Points on a hilly landscape, in no order, each with its height.
From any point a climber takes the steepest step (rise divided by distance) to one of its 4 nearest points. It stops when none of these is higher. Distance is the straight distance between rows; heights are no part of it.
z452 height 329: | 162 | 108 | 138 | 122 | 113 | 152 | 116 | 104 | 120 | 123 | 148 |  96 | 108 | 130 | 106 | 160 | 111 | 112 | 116 | 128 | 172 | 118 | 148 |  61 |
z743 height 521: | 121 | 128 | 126 | 103 | 144 | 124 | 136 | 136 | 142 | 130 | 133 | 126 | 124 | 119 | 135 | 120 | 127 | 129 | 144 | 121 | 117 | 120 | 143 | 130 |
z236 height 361: | 155 | 113 | 153 | 150 | 127 | 143 | 141 | 134 | 129 | 152 | 117 | 113 | 160 | 116 | 153 | 163 | 173 | 128 |  93 | 127 |  93 |  91 | 100 | 105 |
z61 height 516: | 150 | 129 | 145 | 145 | 132 | 141 | 140 | 127 | 131 | 155 | 125 | 126 | 156 | 134 | 144 | 171 | 164 | 119 | 108 | 138 |  88 |  96 | 119 | 122 |
z384 height 404: | 147 | 118 | 146 | 116 | 120 | 153 | 112 | 111 | 118 | 127 | 124 |  93 | 123 | 125 | 131 | 145 | 129 | 121 | 115 | 107 | 157 | 112 | 139 |  90 |
z438 height 414: | 156 | 111 | 149 | 124 | 119 | 153 | 111 |  97 | 109 | 125 | 138 |  90 | 117 | 133 | 122 | 149 | 132 | 119 | 106 | 103 | 154 | 111 | 134 |  75 |
z589 height 498: | 158 | 110 | 149 | 107 | 124 | 151 | 121 | 105 | 117 | 137 | 145 |  91 | 122 | 120 | 129 | 164 | 133 | 122 | 102 | 109 | 162 | 112 | 140 |  86 |
z834 height 509: | 144 | 122 | 135 | 111 | 133 | 135 | 117 | 113 | 129 | 133 | 149 | 111 | 112 | 123 | 122 | 140 | 115 | 127 | 123 | 118 | 169 | 122 | 155 |  88 |
z124 height 750: | 148 | 125 | 146 | 135 | 138 | 142 | 131 | 135 | 146 | 141 | 135 | 115 | 158 | 126 | 138 | 154 | 152 | 125 | 115 | 133 |  98 | 106 | 122 | 124 |
z48 height 453: | 120 | 163 | 131 | 159 | 112 | 112 | 136 | 145 | 144 | 146 | 127 | 184 | 129 | 154 | 128 | 140 | 128 | 112 | 149 | 161 |  95 | 162 | 137 | 148 |
z330 height 544: | 143 | 109 | 148 | 135 | 125 | 150 | 133 | 124 | 123 | 138 | 119 |  96 | 147 | 121 | 140 | 139 | 156 | 128 | 105 | 118 | 107 |  97 | 115 | 117 |
z607 height 863: | 118 | 129 | 121 | 111 | 119 | 131 | 112 | 127 | 115 | 117 | 114 | 110 | 116 | 113 | 127 |  99 | 105 | 131 | 128 | 111 | 152 | 126 | 125 | 125 |
z908 height 406: | 150 | 101 | 152 | 155 | 119 | 140 | 129 | 129 | 116 | 143 |  98 | 105 | 146 | 125 | 145 | 148 | 164 | 125 | 101 | 132 | 113 | 102 |  89 | 121 |
z32 height 270: | 114 | 129 | 107 | 103 | 143 | 110 | 127 | 124 | 125 | 109 | 131 | 129 | 105 | 115 | 120 |  98 | 102 | 137 | 138 | 106 | 164 | 151 | 148 | 133 |
z223 height 621: | 148 | 114 | 140 | 112 | 135 | 144 | 122 | 112 | 139 | 139 | 144 | 113 | 118 | 118 | 117 | 159 | 112 | 113 | 123 | 115 | 169 | 124 | 172 |  81 |
z690 height 582: | 116 | 166 | 116 | 167 | 112 | 104 | 124 | 138 | 130 | 132 | 114 | 204 | 133 | 157 | 113 | 131 | 134 | 129 | 134 | 153 | 121 | 175 | 121 | 150 |
z185 height 362: | 108 | 143 |  98 | 119 | 156 | 108 | 138 | 137 | 135 | 115 | 136 | 149 | 109 | 122 | 131 | 108 | 106 | 134 | 148 | 130 | 127 | 150 | 140 | 159 |
z901 height 586: | 115 | 119 | 135 | 135 | 126 | 126 | 130 | 141 | 116 | 117 | 115 | 123 | 138 | 116 | 135 | 112 | 133 | 132 | 132 | 139 | 120 | 123 |  96 | 149 |
z767 height 429: | 103 | 137 | 113 | 107 | 153 | 111 | 136 | 138 | 137 | 134 | 140 | 135 | 120 | 128 | 142 | 104 | 116 | 138 | 147 | 120 | 120 | 150 | 161 | 155 |
z551 height 444: | 129 | 129 | 147 | 123 | 130 | 133 | 127 | 136 | 128 | 143 | 136 | 113 | 148 | 121 | 135 | 126 | 145 | 118 | 131 | 122 | 117 | 102 | 128 | 124 |
z858 height 601: | 145 | 123 | 153 | 122 | 130 | 142 | 120 | 124 | 130 | 134 | 131 | 102 | 141 | 120 | 142 | 140 | 145 | 124 | 115 | 111 | 119 |  99 | 125 | 111 |
z96 height 290: | 146 | 102 | 135 | 115 | 117 | 147 | 114 | 105 | 110 | 121 | 132 |  97 | 111 | 128 | 116 | 134 | 134 | 120 | 113 | 104 | 156 | 114 | 134 |  84 |
z519 height 707: | 114 | 125 | 131 | 135 | 128 | 125 | 140 | 137 | 142 | 130 | 133 | 139 | 141 | 130 | 123 | 110 | 123 | 132 | 140 | 142 | 107 | 121 | 110 | 151 |
z830 height 355: | 133 | 141 | 142 | 159 | 122 | 118 | 144 | 126 | 136 | 151 | 123 | 154 | 138 | 144 | 137 | 153 | 142 | 118 | 137 | 155 |  82 | 114 | 122 | 131 |
z674 height 450: | 145 | 114 | 155 | 118 | 110 | 159 | 116 | 109 | 105 | 126 | 126 |  89 | 129 | 123 | 130 | 140 | 141 | 118 | 100 | 108 | 141 | 110 | 120 |  82 |
z553 height 26: | 143 | 102 | 116 | 118 |  95 | 144 | 115 | 104 |  96 | 117 | 132 |  87 | 104 | 133 |  95 | 119 | 115 | 123 | 118 | 114 | 162 | 120 | 140 |  74 |
z620 height 252: |  99 | 139 |  87 | 103 | 152 | 107 | 128 | 126 | 119 | 114 | 126 | 138 | 103 | 109 | 132 |  98 | 100 | 138 | 140 | 110 | 155 | 151 | 159 | 136 |
z26 height 467: | 142 | 100 | 150 | 121 | 109 | 141 | 116 | 104 | 102 | 124 | 110 |  84 | 130 | 119 | 139 | 132 | 146 | 119 |  95 | 106 | 134 | 104 | 111 | 101 |
z933 height 268: | 155 | 111 | 144 | 124 | 103 | 155 | 115 |  98 | 105 | 123 | 129 |  85 | 107 | 130 | 106 | 135 | 124 | 112 | 110 | 110 | 159 | 120 | 135 |  72 |
z375 height 661: | 152 | 128 | 143 | 133 | 141 | 140 | 138 | 127 | 138 | 147 | 133 | 110 | 156 | 121 | 147 | 159 | 168 | 123 |  96 | 122 | 103 | 104 | 120 | 118 |
z132 height 155: | 102 | 137 |  98 | 104 | 138 | 127 | 116 | 123 | 116 | 104 | 118 | 121 |  97 | 111 | 123 |  85 |  91 | 135 | 125 | 103 | 166 | 152 | 142 | 133 |
z211 height 475: | 111 | 145 | 115 | 152 | 121 | 104 | 128 | 135 | 126 | 121 | 123 | 192 | 129 | 147 | 114 | 127 | 123 | 137 | 128 | 167 | 122 | 167 | 109 | 155 |
z379 height 581: | 145 | 123 | 146 | 145 | 122 | 140 | 136 | 134 | 132 | 147 | 118 | 113 | 147 | 123 | 144 | 151 | 156 | 120 | 115 | 138 | 103 |  97 | 114 | 123 |
z754 height 598: | 139 | 101 | 151 | 162 | 112 | 140 | 124 | 135 | 114 | 141 |  93 | 100 | 147 | 123 | 136 | 143 | 149 | 124 | 107 | 135 | 102 | 102 |  76 | 130 |
z582 height 664: | 124 | 118 | 136 | 133 | 112 | 145 | 121 | 130 | 117 | 126 | 107 | 104 | 140 | 117 | 124 | 112 | 137 | 124 | 123 | 121 | 121 | 115 |  97 | 132 |
z144 height 455: | 120 | 132 | 127 | 160 | 120 | 112 | 136 | 138 | 126 | 128 | 133 | 148 | 135 | 142 | 128 | 135 | 136 | 131 | 133 | 152 | 105 | 128 | 101 | 150 |
z491 height 336: | 158 | 100 | 141 | 129 | 110 | 157 | 125 | 100 | 111 | 127 | 147 |  93 | 105 | 133 | 115 | 157 | 125 | 115 | 108 | 120 | 165 | 122 | 139 |  71 |
z113 height 218: | 133 | 123 | 128 |  97 | 145 | 133 | 129 | 118 | 133 | 133 | 144 | 120 | 104 | 131 | 122 | 134 | 117 | 124 | 142 | 113 | 161 | 128 | 183 |  95 |
z315 height 384: | 136 | 154 | 132 | 162 | 120 | 109 | 143 | 133 | 140 | 149 | 129 | 171 | 138 | 154 | 135 | 144 | 124 | 105 | 137 | 155 |  93 | 130 | 129 | 140 |
z282 height 227: | 102 | 133 |  81 | 136 | 138 | 113 | 128 | 136 | 128 | 105 | 130 | 168 | 134 | 134 | 119 | 114 | 109 | 147 | 141 | 134 | 128 | 177 | 108 | 170 |
z751 height 293: | 103 | 141 |  85 | 121 | 145 | 108 | 130 | 133 | 131 | 105 | 135 | 151 | 115 | 116 | 132 |  94 | 110 | 143 | 126 | 131 | 130 | 163 | 126 | 169 |
z406 height 241: | 111 | 134 | 111 |  98 | 152 | 113 | 128 | 126 | 125 | 128 | 123 | 131 |  89 | 127 | 121 | 112 |  98 | 141 | 145 | 113 | 163 | 134 | 165 | 130 |
z792 height 436: | 134 | 125 | 136 | 150 | 117 | 131 | 141 | 143 | 139 | 137 | 119 | 126 | 150 | 131 | 131 | 147 | 144 | 129 | 132 | 136 |  96 |  97 | 112 | 135 |
z271 height 525: | 125 | 133 | 133 | 139 | 128 | 122 | 141 | 141 | 144 | 139 | 127 | 137 | 142 | 128 | 131 | 135 | 130 | 133 | 138 | 144 |  93 | 116 | 125 | 141 |
z336 height 529: | 134 | 121 | 140 | 114 | 125 | 137 | 120 | 125 | 136 | 130 | 128 | 110 | 134 | 121 | 130 | 123 | 135 | 125 | 125 | 114 | 129 | 104 | 130 | 114 |
z447 height 669: | 149 | 132 | 148 | 113 | 141 | 136 | 136 | 131 | 145 | 145 | 140 | 115 | 149 | 121 | 141 | 148 | 147 | 125 | 122 | 122 | 112 | 104 | 140 | 122 |
z408 height 417: | 136 | 124 | 146 | 164 | 104 | 127 | 132 | 134 | 116 | 129 | 108 | 125 | 152 | 126 | 122 | 124 | 153 | 126 | 128 | 157 | 112 | 129 |  82 | 139 |
z619 height 399: | 116 | 144 | 115 | 131 | 140 | 109 | 146 | 143 | 148 | 138 | 142 | 151 | 127 | 137 | 137 | 133 | 122 | 127 | 142 | 152 |  92 | 140 | 152 | 154 |
z121 height 528: | 112 | 157 | 128 | 168 | 109 | 112 | 133 | 141 | 126 | 131 | 119 | 172 | 137 | 150 | 120 | 139 | 133 | 125 | 142 | 159 | 118 | 160 | 100 | 159 |
z783 height 523: | 119 | 130 | 110 | 146 | 125 | 117 | 132 | 144 | 130 | 112 | 121 | 156 | 143 | 129 | 117 | 117 | 123 | 139 | 139 | 149 | 119 | 141 |  99 | 166 |
z40 height 593: | 147 | 116 | 151 | 113 | 127 | 145 | 121 | 112 | 121 | 135 | 137 |  98 | 138 | 117 | 141 | 151 | 143 | 120 | 111 | 109 | 138 | 100 | 136 |  97 |
z455 height 739: | 127 | 127 | 120 | 107 | 120 | 136 | 113 | 109 | 115 | 120 | 136 | 113 |  99 | 119 | 116 | 106 | 107 | 131 | 144 | 105 | 162 | 125 | 139 | 100 |
z657 height 465: | 121 | 143 | 119 | 103 | 155 | 110 | 137 | 143 | 141 | 133 | 147 | 132 | 118 | 129 | 136 | 118 | 130 | 130 | 149 | 123 | 118 | 132 | 166 | 140 |
z522 height 515: | 130 | 132 | 127 | 119 | 149 | 118 | 142 | 142 | 145 | 143 | 146 | 130 | 127 | 133 | 131 | 130 | 129 | 126 | 134 | 126 | 109 | 119 | 148 | 139 |
z955 height 274: | 115 | 134 |  93 | 139 | 135 | 116 | 133 | 141 | 136 | 117 | 128 | 156 | 128 | 135 | 129 | 109 | 114 | 145 | 133 | 143 | 121 | 154 | 117 | 167 |
z959 height 437: | 115 | 141 | 120 | 142 | 131 | 114 | 137 | 145 | 135 | 129 | 130 | 163 | 135 | 136 | 134 | 119 | 124 | 135 | 136 | 155 | 110 | 148 | 120 | 154 |
z793 height 251: | 104 | 132 |  96 | 123 | 139 | 115 | 130 | 139 | 122 | 101 | 122 | 140 | 127 | 121 | 131 |  98 | 107 | 142 | 131 | 136 | 135 | 151 | 112 | 161 |
z497 height 518: | 113 | 133 | 122 | 112 | 140 | 114 | 134 | 146 | 141 | 122 | 129 | 135 | 124 | 131 | 133 | 109 | 121 | 138 | 144 | 130 | 117 | 127 | 134 | 145 |
z409 height 580: | 126 | 116 | 129 | 118 | 116 | 135 | 120 | 125 | 120 | 114 | 118 | 103 | 128 | 118 | 131 | 109 | 124 | 122 | 122 | 116 | 125 | 113 | 116 | 121 |
z543 height 286: | 136 | 124 | 129 | 113 | 132 | 141 | 114 | 112 | 127 | 123 | 129 | 108 | 106 | 128 | 116 | 130 | 109 | 131 | 133 | 104 | 164 | 128 | 161 |  89 |
z56 height 443: | 119 | 152 | 135 | 158 | 113 | 113 | 139 | 134 | 141 | 133 | 122 | 175 | 140 | 148 | 123 | 149 | 132 | 113 | 138 | 163 |  99 | 149 | 125 | 154 |
z527 height 419: | 103 | 140 |  88 | 157 | 139 | 111 | 121 | 141 | 134 | 103 | 115 | 181 | 140 | 146 | 100 | 115 | 128 | 147 | 127 | 149 | 138 | 179 |  96 | 153 |
z425 height 770: | 155 | 117 | 143 | 112 | 137 | 141 | 117 | 113 | 132 | 136 | 156 | 105 | 112 | 114 | 126 | 159 | 129 | 112 | 117 | 113 | 166 | 126 | 159 |  84 |
z627 height 305: | 132 | 121 | 125 | 112 | 105 | 136 | 120 | 103 | 105 | 113 | 117 | 103 | 103 | 128 |  97 | 106 | 106 | 132 | 129 | 114 | 159 | 124 | 139 |  95 |
z561 height 365: | 106 | 141 | 110 | 135 | 141 |  98 | 144 | 143 | 147 | 136 | 135 | 156 | 128 | 143 | 136 | 126 | 117 | 137 | 149 | 143 | 102 | 144 | 143 | 161 |
z226 height 349: | 115 | 152 | 117 | 157 | 126 | 106 | 135 | 143 | 135 | 134 | 131 | 181 | 132 | 149 | 132 | 130 | 118 | 134 | 135 | 156 | 117 | 165 | 131 | 159 |
z565 height 463: | 152 | 116 | 152 | 128 | 123 | 155 | 122 | 117 | 119 | 134 | 117 |  92 | 143 | 117 | 148 | 148 | 150 | 117 |  89 | 108 | 123 |  99 | 112 | 101 |
z558 height 267: | 140 | 120 | 120 | 110 | 116 | 140 | 122 | 110 | 114 | 125 | 129 | 100 |  99 | 134 | 111 | 123 | 110 | 126 | 134 | 109 | 165 | 122 | 150 |  85 |
z75 height 364: | 140 | 118 | 140 | 131 | 127 | 134 | 133 | 133 | 132 | 136 | 123 | 123 | 147 | 118 | 133 | 127 | 145 | 124 | 133 | 139 | 106 | 112 | 120 | 134 |
z76 height 553: | 154 | 120 | 150 | 136 | 133 | 146 | 143 | 129 | 132 | 153 | 133 | 105 | 156 | 128 | 150 | 173 | 173 | 125 |  92 | 128 | 102 |  94 | 118 | 108 |
z192 height 407: | 153 | 116 | 144 | 148 | 126 | 149 | 138 | 123 | 130 | 148 | 114 | 101 | 151 | 119 | 150 | 154 | 167 | 121 | 107 | 130 | 100 |  95 | 103 | 124 |
z217 height 401: | 127 | 128 | 138 | 125 | 131 | 128 | 129 | 132 | 136 | 123 | 131 | 116 | 136 | 121 | 138 | 118 | 134 | 129 | 132 | 128 | 111 | 110 | 126 | 140 |
z917 height 617: | 146 | 122 | 145 | 106 | 143 | 130 | 118 | 126 | 146 | 140 | 140 | 114 | 132 | 120 | 136 | 142 | 146 | 121 | 125 | 118 | 122 | 102 | 148 | 114 |
z631 height 447: | 135 | 108 | 148 | 116 | 105 | 152 | 107 | 107 |  94 | 124 | 120 |  93 | 129 | 117 | 124 | 131 | 133 | 122 | 109 | 107 | 132 | 116 | 110 | 106 |
z266 height 400: | 137 | 103 | 147 | 164 | 116 | 132 | 131 | 128 | 122 | 129 | 105 | 117 | 147 | 124 | 130 | 139 | 148 | 122 | 125 | 148 |  96 | 107 |  88 | 143 |
z90 height 466: | 133 | 130 | 134 | 168 | 114 | 121 | 131 | 133 | 124 | 130 | 114 | 154 | 144 | 137 | 112 | 136 | 152 | 132 | 132 | 154 | 111 | 131 |  80 | 153 |
z275 height 547: | 112 | 122 | 117 | 154 | 117 | 119 | 128 | 136 | 117 | 119 | 118 | 151 | 143 | 132 | 124 | 118 | 128 | 143 | 130 | 154 | 127 | 138 |  91 | 154 |
z935 height 461: | 142 | 102 | 149 | 130 | 120 | 149 | 120 | 114 | 114 | 132 | 105 |  93 | 141 | 121 | 144 | 144 | 158 | 128 |  94 | 116 | 112 |  99 | 109 | 120 |
z790 height 732: | 110 | 164 | 114 | 157 | 120 | 117 | 124 | 126 | 125 | 120 | 109 | 201 | 140 | 151 |  97 | 134 | 153 | 132 | 129 | 143 | 137 | 183 | 100 | 153 |
z220 height 172: | 125 | 121 | 126 | 100 | 147 | 121 | 127 | 126 | 138 | 142 | 142 | 118 |  92 | 132 | 128 | 133 | 109 | 131 | 143 | 118 | 166 | 131 | 178 | 100 |
z250 height 198: | 119 | 133 | 117 |  99 | 154 | 111 | 149 | 130 | 134 | 129 | 132 | 129 |  98 | 126 | 141 | 111 | 113 | 136 | 147 | 110 | 150 | 139 | 175 | 136 |
z562 height 454: | 148 | 127 | 139 | 154 | 124 | 133 | 141 | 134 | 142 | 153 | 123 | 131 | 148 | 129 | 136 | 159 | 154 | 117 | 121 | 140 |  85 | 100 | 119 | 136 |
z840 height 603: | 119 | 149 | 122 | 161 | 107 | 116 | 128 | 137 | 126 | 127 | 116 | 185 | 145 | 148 | 104 | 133 | 144 | 141 | 131 | 160 | 128 | 164 |  92 | 149 |
z979 height 548: | 137 | 134 | 138 | 116 | 151 | 136 | 128 | 124 | 146 | 140 | 145 | 115 | 130 | 124 | 128 | 136 | 136 | 120 | 136 | 123 | 122 | 118 | 159 | 130 |
z54 height 510: | 120 | 130 | 128 | 153 | 117 | 115 | 135 | 132 | 129 | 118 | 125 | 152 | 145 | 130 | 119 | 119 | 132 | 132 | 131 | 146 | 110 | 135 |  85 | 151 |
z813 height 244: | 127 | 127 | 129 | 107 | 117 | 147 | 116 | 111 | 116 | 115 | 129 |  97 | 119 | 127 | 118 | 120 | 111 | 125 | 123 | 108 | 151 | 117 | 140 | 100 |
z833 height 387: | 116 | 133 | 119 | 137 | 130 | 114 | 143 | 142 | 136 | 111 | 125 | 143 | 139 | 139 | 120 | 113 | 117 | 137 | 135 | 144 | 116 | 147 | 118 | 149 |
z251 height 502: | 123 | 129 | 138 | 149 | 120 | 125 | 120 | 144 | 130 | 121 | 117 | 137 | 147 | 127 | 129 | 120 | 133 | 131 | 137 | 143 | 107 | 122 |  98 | 152 |
z725 height 626: | 120 | 146 | 117 | 154 | 121 | 113 | 130 | 137 | 136 | 115 | 126 | 176 | 138 | 144 | 111 | 123 | 129 | 137 | 132 | 158 | 122 | 160 | 111 | 161 |
z835 height 507: | 132 | 120 | 133 | 110 | 135 | 135 | 120 | 121 | 134 | 133 | 139 | 108 | 131 | 116 | 134 | 126 | 137 | 127 | 127 | 105 | 137 | 111 | 149 | 118 |
z388 height 487: | 119 | 141 | 131 | 147 | 135 | 116 | 144 | 142 | 145 | 139 | 125 | 156 | 138 | 140 | 128 | 133 | 123 | 124 | 144 | 155 |  87 | 126 | 124 | 146 |
z991 height 706: | 152 | 105 | 132 | 117 | 113 | 151 | 113 | 100 | 112 | 124 | 147 |  97 | 107 | 136 | 115 | 140 | 122 | 122 | 132 | 117 | 167 | 125 | 149 |  77 |
z162 height 653: | 120 | 132 | 125 | 110 | 133 | 118 | 130 | 135 | 138 | 120 | 131 | 126 | 128 | 126 | 140 | 112 | 121 | 133 | 140 | 121 | 116 | 122 | 136 | 143 |
z305 height 445: | 141 | 112 | 156 | 127 | 115 | 144 | 119 | 110 | 113 | 129 | 115 |  94 | 125 | 125 | 126 | 134 | 134 | 124 | 113 | 104 | 131 | 104 | 121 | 105 |
z702 height 390: | 121 | 145 | 129 | 151 | 127 | 107 | 140 | 139 | 146 | 141 | 139 | 178 | 130 | 145 | 128 | 137 | 121 | 129 | 150 | 161 |  87 | 156 | 145 | 155 |
z125 height 393: | 136 | 133 | 139 | 158 | 117 | 121 | 137 | 128 | 140 | 140 | 121 | 138 | 151 | 140 | 131 | 150 | 147 | 119 | 139 | 148 |  95 | 111 | 107 | 137 |
z540 height 313: | 138 | 104 | 143 | 146 | 118 | 141 | 123 | 127 | 129 | 133 | 111 | 106 | 148 | 124 | 140 | 137 | 151 | 121 | 120 | 130 | 105 | 104 |  96 | 130 |
z797 height 627: | 149 | 122 | 153 | 121 | 132 | 150 | 129 | 128 | 130 | 149 | 130 | 104 | 146 | 118 | 141 | 163 | 149 | 118 | 110 | 119 | 118 |  98 | 128 | 109 |
z281 height 149: | 103 | 128 |  97 | 104 | 127 | 119 | 118 | 125 | 123 | 102 | 121 | 127 | 117 | 121 | 127 |  84 | 103 | 131 | 136 | 108 | 150 | 148 | 128 | 140 |
z423 height 458: | 113 | 128 | 119 | 104 | 139 | 120 | 128 | 131 | 123 | 117 | 130 | 120 | 105 | 125 | 128 | 108 | 109 | 129 | 146 | 115 | 145 | 137 | 156 | 122 |
z49 height 363: | 112 | 144 | 117 | 141 | 140 | 111 | 143 | 143 | 139 | 143 | 140 | 171 | 110 | 149 | 135 | 128 | 117 | 132 | 146 | 159 |  97 | 165 | 157 | 157 |
z435 height 546: | 140 | 129 | 147 | 104 | 155 | 138 | 124 | 126 | 138 | 145 | 146 | 111 | 126 | 125 | 132 | 137 | 137 | 121 | 135 | 106 | 141 | 114 | 157 | 114 |
z863 height 332: | 103 | 135 |  91 | 103 | 160 | 102 | 140 | 131 | 132 | 120 | 133 | 144 |  91 | 126 | 142 | 106 | 103 | 143 | 142 | 118 | 151 | 163 | 172 | 153 |
z99 height 446: | 132 | 124 | 140 | 126 | 124 | 138 | 124 | 133 | 132 | 125 | 124 | 109 | 146 | 121 | 133 | 123 | 138 | 130 | 130 | 110 | 114 | 108 | 122 | 126 |
z802 height 147: | 108 | 130 |  68 | 104 | 146 | 115 | 125 | 118 | 114 |  99 | 124 | 140 | 105 | 114 | 126 |  92 |  91 | 137 | 133 | 113 | 157 | 160 | 139 | 163 |
z663 height 721: | 119 | 138 | 127 | 135 | 130 | 114 | 136 | 144 | 141 | 130 | 131 | 141 | 128 | 134 | 131 | 123 | 126 | 133 | 144 | 145 | 106 | 131 | 128 | 145 |
z71 height 279: | 159 | 108 | 135 | 118 | 123 | 154 | 118 | 119 | 126 | 128 | 160 | 102 | 112 | 130 | 120 | 169 | 126 | 110 | 102 | 128 | 177 | 106 | 149 |  67 |
z510 height 413: | 129 | 121 | 116 | 103 | 106 | 128 | 115 | 110 | 106 | 110 | 117 | 111 | 101 | 124 | 100 | 102 | 100 | 134 | 132 |  99 | 170 | 128 | 131 |  99 |
z35 height 469: | 120 | 127 | 128 | 127 | 126 | 128 | 123 | 136 | 127 | 116 | 121 | 131 | 133 | 124 | 129 | 105 | 125 | 132 | 132 | 124 | 132 | 121 | 110 | 140 |
z340 height 338: | 109 | 156 | 109 | 141 | 131 | 105 | 149 | 146 | 139 | 132 | 130 | 187 | 121 | 149 | 135 | 134 | 115 | 122 | 137 | 162 | 101 | 172 | 142 | 162 |
z890 height 441: | 122 | 123 | 141 | 159 | 114 | 133 | 130 | 139 | 124 | 134 | 119 | 124 | 153 | 130 | 121 | 119 | 143 | 118 | 130 | 147 | 109 | 122 |  89 | 142 |
z611 height 522: | 105 | 170 | 121 | 160 | 120 | 100 | 129 | 142 | 130 | 145 | 117 | 202 | 126 | 152 | 122 | 134 | 131 | 118 | 143 | 162 | 118 | 182 | 129 | 146 |
z819 height 604: | 158 | 124 | 151 | 112 | 129 | 154 | 119 | 128 | 135 | 144 | 135 |  99 | 144 | 119 | 151 | 165 | 161 | 118 |  90 | 111 | 133 | 106 | 125 |  95 |
z390 height 644: | 116 | 130 | 121 | 109 | 126 | 130 | 121 | 129 | 130 | 112 | 128 | 117 | 122 | 115 | 122 | 100 | 114 | 129 | 131 | 115 | 139 | 122 | 127 | 136 |
z676 height 658: | 112 | 131 | 123 | 110 | 133 | 123 | 120 | 126 | 123 | 118 | 125 | 124 | 116 | 120 | 127 | 102 | 109 | 133 | 133 | 108 | 148 | 131 | 135 | 132 |
z3 height 211: | 107 | 130 |  84 | 109 | 142 | 116 | 120 | 130 | 131 |  98 | 126 | 137 | 115 | 112 | 122 |  89 |  97 | 141 | 128 | 120 | 154 | 156 | 123 | 160 |
z843 height 333: | 147 | 110 | 141 | 114 | 121 | 160 | 109 | 111 | 121 | 131 | 151 | 105 | 117 | 133 | 119 | 156 | 123 | 110 | 115 | 117 | 166 | 115 | 142 |  75 |
z733 height 602: | 118 | 126 | 122 | 102 | 111 | 133 | 115 | 113 | 105 | 119 | 113 | 107 | 110 | 119 | 112 | 108 | 100 | 125 | 130 | 100 | 153 | 126 | 127 | 113 |
z352 height 495: | 144 | 104 | 155 | 131 | 114 | 147 | 125 | 113 | 106 | 133 | 115 |  91 | 145 | 116 | 146 | 134 | 156 | 125 | 101 | 115 | 118 |  96 | 100 | 112 |
z970 height 415: | 107 | 135 | 104 | 117 | 130 | 112 | 141 | 138 | 137 | 119 | 132 | 136 | 122 | 115 | 124 | 104 | 107 | 140 | 142 | 128 | 125 | 137 | 131 | 159 |
z563 height 432: | 123 | 143 | 126 | 159 | 126 | 109 | 140 | 139 | 133 | 125 | 137 | 168 | 129 | 144 | 122 | 134 | 130 | 133 | 144 | 153 | 108 | 148 | 110 | 156 |
z557 height 385: | 129 | 137 | 131 | 103 | 153 | 134 | 124 | 131 | 135 | 135 | 141 | 120 | 115 | 122 | 136 | 127 | 116 | 134 | 143 | 116 | 155 | 123 | 166 | 124 |
z46 height 386: | 106 | 139 |  97 | 102 | 163 | 100 | 142 | 144 | 133 | 140 | 140 | 137 | 106 | 129 | 143 | 113 | 113 | 138 | 142 | 127 | 128 | 151 | 170 | 155 |
z724 height 564: | 114 | 137 | 108 | 103 | 118 | 121 | 123 | 116 | 121 | 108 | 119 | 115 |  95 | 119 | 127 |  99 |  99 | 131 | 136 | 108 | 166 | 131 | 137 | 118 |
z459 height 571: | 162 | 120 | 156 | 113 | 130 | 148 | 123 | 115 | 122 | 144 | 146 | 106 | 142 | 113 | 145 | 172 | 148 | 120 |  85 | 113 | 155 | 109 | 140 |  90 |
z255 height 378: | 111 | 138 | 103 | 117 | 149 | 108 | 146 | 146 | 133 | 129 | 146 | 155 | 111 | 133 | 133 | 111 | 115 | 140 | 138 | 140 | 108 | 152 | 152 | 164 |
z20 height 314: | 122 | 129 | 134 | 104 | 146 | 134 | 118 | 125 | 130 | 123 | 127 | 111 | 113 | 115 | 124 | 113 | 116 | 134 | 147 | 110 | 145 | 127 | 154 | 120 |
z978 height 514: | 113 | 146 | 110 | 153 | 125 | 117 | 130 | 137 | 134 | 117 | 131 | 168 | 134 | 140 | 114 | 126 | 124 | 140 | 134 | 151 | 127 | 169 | 100 | 157 |
z293 height 304: | 115 | 129 | 120 | 103 | 135 | 122 | 123 | 121 | 131 | 118 | 136 | 118 | 100 | 118 | 132 | 108 | 106 | 128 | 146 | 115 | 163 | 128 | 155 | 110 |
z932 height 596: | 137 | 136 | 141 | 126 | 141 | 129 | 140 | 130 | 146 | 145 | 140 | 125 | 143 | 128 | 133 | 142 | 139 | 121 | 131 | 136 | 102 | 108 | 140 | 139 |
z313 height 376: | 127 | 127 | 132 | 104 | 132 | 131 | 117 | 118 | 129 | 125 | 137 | 107 | 120 | 114 | 124 | 126 | 117 | 126 | 130 | 106 | 151 | 113 | 151 | 105 |
z402 height 500: | 115 | 129 | 118 | 120 | 131 | 127 | 124 | 144 | 126 | 119 | 124 | 129 | 125 | 116 | 131 | 100 | 112 | 139 | 135 | 125 | 135 | 136 | 118 | 152 |
z697 height 394: | 133 | 111 | 142 | 112 | 106 | 142 | 112 | 105 | 111 | 113 | 112 |  95 | 121 | 121 | 119 | 121 | 121 | 132 | 123 | 101 | 141 | 113 | 115 |  98 |
z861 height 524: | 134 | 136 | 133 | 126 | 144 | 126 | 142 | 143 | 150 | 144 | 140 | 132 | 136 | 142 | 136 | 132 | 135 | 119 | 132 | 131 |  99 | 122 | 150 | 146 |
z252 height 459: | 115 | 119 | 128 | 125 | 122 | 127 | 126 | 133 | 124 | 121 | 121 | 117 | 128 | 122 | 132 | 109 | 123 | 129 | 139 | 118 | 114 | 113 | 107 | 137 |
z812 height 588: | 112 | 126 | 112 | 141 | 123 | 118 | 120 | 141 | 123 | 103 | 124 | 154 | 135 | 125 | 127 | 103 | 122 | 145 | 129 | 143 | 126 | 144 |  90 | 159 |
z817 height 556: | 117 | 139 | 120 | 163 | 119 | 120 | 125 | 135 | 129 | 118 | 117 | 169 | 152 | 142 | 105 | 125 | 134 | 141 | 131 | 150 | 126 | 166 |  89 | 148 |
z2 height 288: | 103 | 144 |  99 | 134 | 140 | 104 | 133 | 142 | 133 | 120 | 127 | 166 | 126 | 140 | 127 | 111 | 105 | 140 | 140 | 147 | 118 | 165 | 139 | 161 |

Call two points neighbours if one is among the 4 nearest of the other. Go from one point of each pair to the other, from neighbour to neighbour, staying as high as possible. Name the lowest point that can't be avoided.
z124 / z754: z192
z162 / z663: z497
z425 / z124: z589
z812 / z582: z251
z455 / z607: z733
z663 / z124: z271
z725 / z790: z840

For each start below, name the point where the climber stops.
z863: z162
z557: z124
z3: z162
